A landscape with many valleys, sampled at points; each row gives a point and its height.
A ball rolls from a point to whichever of its 2 nearest points has the largest drop for the distance, and stops where none of them is lower. Distance is the straight distance between rows; heights are no part of it.
<33> h=46.6: [-20  -9  10 -49   9 -22  17  -6 -12   7   8   8  15 -19  -4   5 -10  11
  23  35  -1]
<744> h=46.0: [ 29  -9 -12  35  -6  13 -18   7   3  -7  13 -43   2   4  10  15   2  -9
 -16 -57   2]
<792> h=47.0: [-29  14  -1 -35   4 -18   3  -6  22  15  -8 -20   0  10  -8  36 -17  38
 -33  64   9]
<349> h=51.9: [ -3  -9   4 -20  12  -7  14  -7 -15  -5  -1   7  10 -13   2 -15  -4   3
  22  23 -10]
<504> h=45.8: [ -8   8  -5  50   8   5  -6  22 -20  -2  11 -17   3  -4   6  28  18 -35
   8 -62 -12]
<239> h=60.0: [ 30   1 -13   8  -2   5  12  17  -8 -15  23  11  15 -19  20 -26  -4 -20
  47  -9 -39]
<606> h=54.7: [  1  17 -17 -20   5 -40  18   2  13  -2   7  23  -4  11  30  -5 -12  14
  53  42 -25]
<498> h=27.9: [ -2   7  -4 -47  14 -12  17  12  12   3 -10   4  18   7 -13  -4 -32  26
   2  65  13]
<160> h=38.9: [-11  -1  -1 -29   6 -15 -11 -23   4  -4 -10  -9   6   9  -8   6  -3  25
   5  53   0]
<485> h=39.2: [ 20 -18 -11  28 -10  20  -8   0 -14 -13  17  -7   8 -23   9 -10  18 -16
   0 -35 -14]
<536> h=38.4: [ -4  10  -4 -36  -2 -27   7  19  12 -24  -9  19  15  12 -10 -21 -23  16
  17  40   6]
<907> h=73.9: [ 26  -9   4  16  -7   9 -23  -4  11 -16 -11 -17  -7  10 -10  -5   3  -7
 -40 -35  17]
<523> h=22.9: [ 23 -28 -22  55 -23  24   5   4  -3  14  28   7  -5  -6  15  17  32 -32
 -10 -61  -4]
<869> h=34.2: [  7 -14  22 -60  -3  14  22  20  -7   9  22  16  17 -24 -20 -22 -22  -2
  14  25  14]
<278> h=33.6: [ 34  17 -27  52   1  29 -12   0  11 -12  -9 -20   4   6   6  -8   4  -5
   3 -31   2]
<708> h=55.5: [  2  39  14  24  17  -9 -45  21  10 -31 -27 -20  -2  10 -14   9   2 -26
   3 -16   4]
<652> h=7.9: [-24  25  32  -5  17 -13 -26   7   9  -6 -37   1  -6  15 -29   4  -3 -12
 -16  14  22]
<693> h=41.5: [ -5 -10  29 -27   4   2 -10  -5   0  -3  -2  -3  16  -8 -33  -3   0 -11
  -8  -8  18]
<565> h=31.4: [  7 -37 -16  36 -20  25  18  10 -19  22  31  20  -5   0  14  -1  24 -27
  -9 -48 -16]
<31> h=59.2: [  1  29 -17  -8  -1 -28  -4   6  20 -21   0  22   0  22  18 -17 -11   4
  48  24 -22]
<798> h=37.9: [-17  17   3  12 -11  -6 -28 -10   3 -11 -15   1 -17  23 -12   3  22   7
   0  13   4]
<789> h=28.5: [ -8  -5  -7   7 -14   3 -30 -13 -11  -2  -7  -6 -14  24  -8   3  18  12
  -6 -11  13]
<238> h=56.6: [-17 -10   7  11  -1   6  13   4 -29  12  10  10   4 -11  13  -8  -1 -11
   6 -34 -23]
<229> h=32.4: [-12 -11  11 -37   3  -1 -17 -16   7   3 -16  -4   6   8 -25   1  -4  21
 -13  36  18]
<891> h=60.1: [-31 -31   1  -6   5   4  25  -2 -38  30   5  23  -1  -9  10   3   6   2
  -1 -15 -15]
<50> h=46.7: [-18  22   7 -16   7 -35  -2   9  10 -20 -19  17   8  10 -17  -2  -6   3
  13  37  10]
<781> h=24.8: [ -5  18  20  -2  14   2 -18   9   6 -11 -35  -7   6  10 -23  -5 -18  -6
 -23  -8  20]
<231> h=43.1: [-50  20   2  -1   8 -20  13 -16  -6  14  -1  12 -22  -4  20  18   8  26
   2  32 -14]
<203> h=53.3: [ 36   5   5  14   4   4   4  18  10 -40   3 -11  20 -28   1 -19  -4 -22
  -8 -12 -14]
<113> h=65.9: [  1  -2 -19  18 -16  13  27  -2 -24  15  25   4   3  16  12 -11  10  -5
  34  -5 -15]
<805> h=41.1: [ -4 -12  13 -67   7  -8  17  11   2   8  16  17  19 -27  -9  -8 -22  14
  25  43   4]
<605> h=43.2: [  4 -56 -10  22 -16   6   7 -17 -15  37  10  29 -26   1  18   9  14 -11
 -19 -49   2]
<626> h=27.0: [-21  25  -6 -41   7 -37  33  10  18  11   9   0   5  -4  11  20 -30  31
  -1  68  -9]
<882> h=61.9: [ -2  29   8  39   8  -5 -36  13  -8 -17 -14 -21 -16   5  -6  17  19 -28
   6 -34   6]
<557> h=56.5: [ -5 -11   2  -3   2   3  22 -20 -11  13   3  10  -9   9   3  -9   4  13
  -4  20   2]
<883> h=25.0: [ 26 -10  17 -41 -18  20  16  21   0  -7  24   3   7 -10 -20 -32 -23  -4
   2  18   7]
<687> h=53.4: [-29 -15   7  19   7   1   2 -29 -24  33   0  15 -20   6  11  20  32 -10
   0 -13 -10]
<538> h=32.9: [-36  17   4   1   7 -23 -17 -12   3   9 -24  -5 -30  25 -12  32  15  21
 -25  40  20]
<209> h=18.7: [ 37  16 -30  41  -2  22  -7  19   8 -30   5 -24  15 -10  18 -12  -5  -4
  13 -26  -6]
<859> h=63.0: [  7   7 -21  25  -9   8  24  14 -14   1  27  18  11  -2  16 -16   7 -22
  48 -11 -27]
<807> h=30.2: [ 20 -33 -13  15 -17  25  -8  -9 -13   4  11   4 -16 -11  11 -19  12  13
  -7 -31  -3]
<202> h=17.6: [  1 -24  -7   4 -18   7 -12 -24  -8  12   6   0 -25  17   2  -1  18  15
 -10 -24   9]
<186> h=65.6: [  0  16   0  41  -1  17 -35  -6  -1  -2 -13 -13 -23  16   2  14  16 -15
  -7 -39  10]
<500> h=23.4: [-38  19  29 -21  15 -17 -18  -6  11   8 -28   5 -10  13 -28  21   8   4
 -17  35  27]
<245> h=52.7: [ 38 -30  -1  24 -19   6  -9  -1  10   2  18 -28  -9   4   7  14  -1 -20
 -33 -64   2]
<881> h=52.9: [  1  35 -22  31   0   3 -14  11  10 -23 -16   0   9  12  11 -17  -6   2
  22 -14 -10]
<115> h=56.7: [ 28  -4   5  -6 -10  14  23  14 -14 -12  18   7   8 -16   6 -32  -9 -21
  21   4 -22]
<776> h=38.0: [  9   2 -19  67  -1  16  -1  22  -2   2  27 -28   5 -13  21  51  26 -35
  -2 -69  -9]
<809> h=70.0: [ 17  -3   4  30  -6   4 -42  -1  11  -1 -13 -22 -27  19  -3  14   8 -10
 -33 -53  26]
<813> h=43.0: [-24  -1  -1 -21  -5 -18  13 -25   8  20   0  -6 -14   4   2  33   3  28
 -34  50  12]
<251> h=38.3: [  2 -48 -14  15 -21  16  32  -5 -28  34  25  19 -17   5  16  -5  12   0
  -9 -28  -2]
<506> h=57.5: [ 43 -30  10   5  -7  12   2   5   8   0  12 -21   2 -11   6   2 -17 -17
 -40 -51   6]
<550> h=44.6: [ 11  18 -18  27  -3  19  -4  -3  -1  -9  -9  -8  -2  14   5 -17  -2  10
   8 -13   2]
<417> h=36.1: [-38  31   3 -19  16 -41  23  -3   7  11  -2   6  -9   1  13  25  -8  20
   8  47 -11]
<124> h=60.2: [  3  26 -14   5   1 -15   3   6   2 -17  -1   9   9  11  12 -22  -9  -3
  38   0 -17]
<406> h=45.5: [-11  10 -12  -6  12 -22  -6 -25  -4   0  -6  -2  -2  12  10   9  11  10
  31  46  -9]
<250> h=57.0: [  2 -14   0 -22  -1   6  37 -26  -3  27   8   0 -15   4  10  -1  -4  25
 -11  50   1]
<172> h=54.8: [ -9  -6  11 -47   1   8  20 -13   8  25   8   1  -4  -5  -1   0 -15  30
 -19  52   6]
<662> h=16.8: [ -2  13 -14 -52   6 -37  21  19  34  -1  -1  11  13  -2   4   9 -39  32
   3  81  -2]
<628> h=33.8: [ 29   7 -20  45  -8   8  -2  27   2 -28  24 -38  19 -25  21  11   7  -7
   7 -42 -17]
<688> h=47.5: [ 18  -9  23 -18   4   4  -6   3  -2 -14   2  -9  25 -24 -23  -6   0 -28
  -8 -19  -3]
<825> h=56.8: [-31  20  16 -57  22 -16   3  10  25  10 -19  13  26  -7 -27   9 -28  12
   5  40  31]
<702> h=52.3: [ 34 -13  15  -3  -4  16  12  12  -4 -13  14  -8  16 -24  -7 -22 -10 -22
  -8 -17 -12]
<760> h=52.4: [-15  -2   2  29  10  -2  -1   5 -30   2   2   2  10  -2   4   8  12 -22
  12 -44 -15]
<832> h=61.8: [ 34 -35  11 -11  -7  18  18  -4   0  11   5   0  -9  -4  -6 -21 -16 -11
 -33 -29  19]
<505> h=33.5: [ -2 -24  26 -27 -10   2 -11  -4  11   2  -5   4   0  -8 -29   1   4   0
 -34 -23  34]
<534> h=23.9: [-11 -22  19 -39  -4   8 -16 -14  13  14 -17   3  -6   5 -29   1   1  16
 -35   9  35]
<260> h=47.2: [ 15  15   0 -13   0  -6  -6  33  14 -36 -22   7  23  -1 -10 -31 -32   5
   2   3  -2]
<661> h=60.5: [  4  -5 -16  41 -12  36 -16 -24   7  14   1   7 -17   1  14   5  34  -6
   8 -33  -4]
<30> h=52.0: [-16 -10  16 -44   4   9  22  -3   0  20  -1   9   0 -13  -5 -14 -25  24
 -11  24  18]
<37> h=76.8: [ 22  -2  -9  24  -1   8 -25   6   3 -31 -21 -22  10  -1  -8  -8  -3   0
 -25 -23   7]
<908> h=48.9: [-41   6   0  23  10  -5   9 -29 -10  24   3  17 -24   2  17  28  35  13
   3  18 -13]
<857> h=46.9: [ -5  33   3  13   4  -7 -41   0   9 -23 -22  -7  -5  25 -13  -4  10 -11
  15   8  -4]
<2> h=39.0: [-25   3   1   4  -3 -17  11 -30   3  23   0  -1 -30  25   2  26  20  23
 -25  35  12]
<225> h=59.3: [ 16 -17   8  -3  -1  15  20  -8 -10   4  -1   9  -7   1  -4 -22 -10   4
 -14   5  11]
<877> h=46.1: [ 12   2  -5  23  -1   2  -6   4  -5 -25   1   4  15 -24   3 -16  14 -14
  15 -22 -17]
<729> h=38.2: [  4  13  13 -20  15   0 -13   9  12 -15 -29  -2  21  -2 -14 -24 -31  -4
   1   6  -5]
<751> h=56.9: [-24   2  -3  27  -6  20 -16 -27  -7  30   2  11 -25  14  10  12  36  -8
   8 -23  -9]
<166> h=50.3: [ -7   9 -23  -8  11 -24  14 -16  -9   3   6   9   0   2  23   4   5  16
  47  44 -25]
<26> h=46.8: [  5   2  10 -39   8  15   5  11   8   0 -16   2  17 -18 -12 -29 -37  16
  -6  18  11]
<831> h=52.8: [-24  22  22 -39  26 -26  -6   4  17  -9 -26  15  15  -9 -21   5 -19   4
  12  34  12]
<658> h=31.5: [ 24 -11 -17  56 -13  29   7  13   7   8  32 -23   4 -15  26  27  23 -31
  -8 -62 -15]

Where does a ball stop that starts at each point below?
<859>: <534>
<907>: <202>
<250>: <729>
<31>: <534>
<124>: <209>
<113>: <523>
<813>: <652>
<687>: <662>
<203>: <202>
<349>: <883>
<831>: <662>
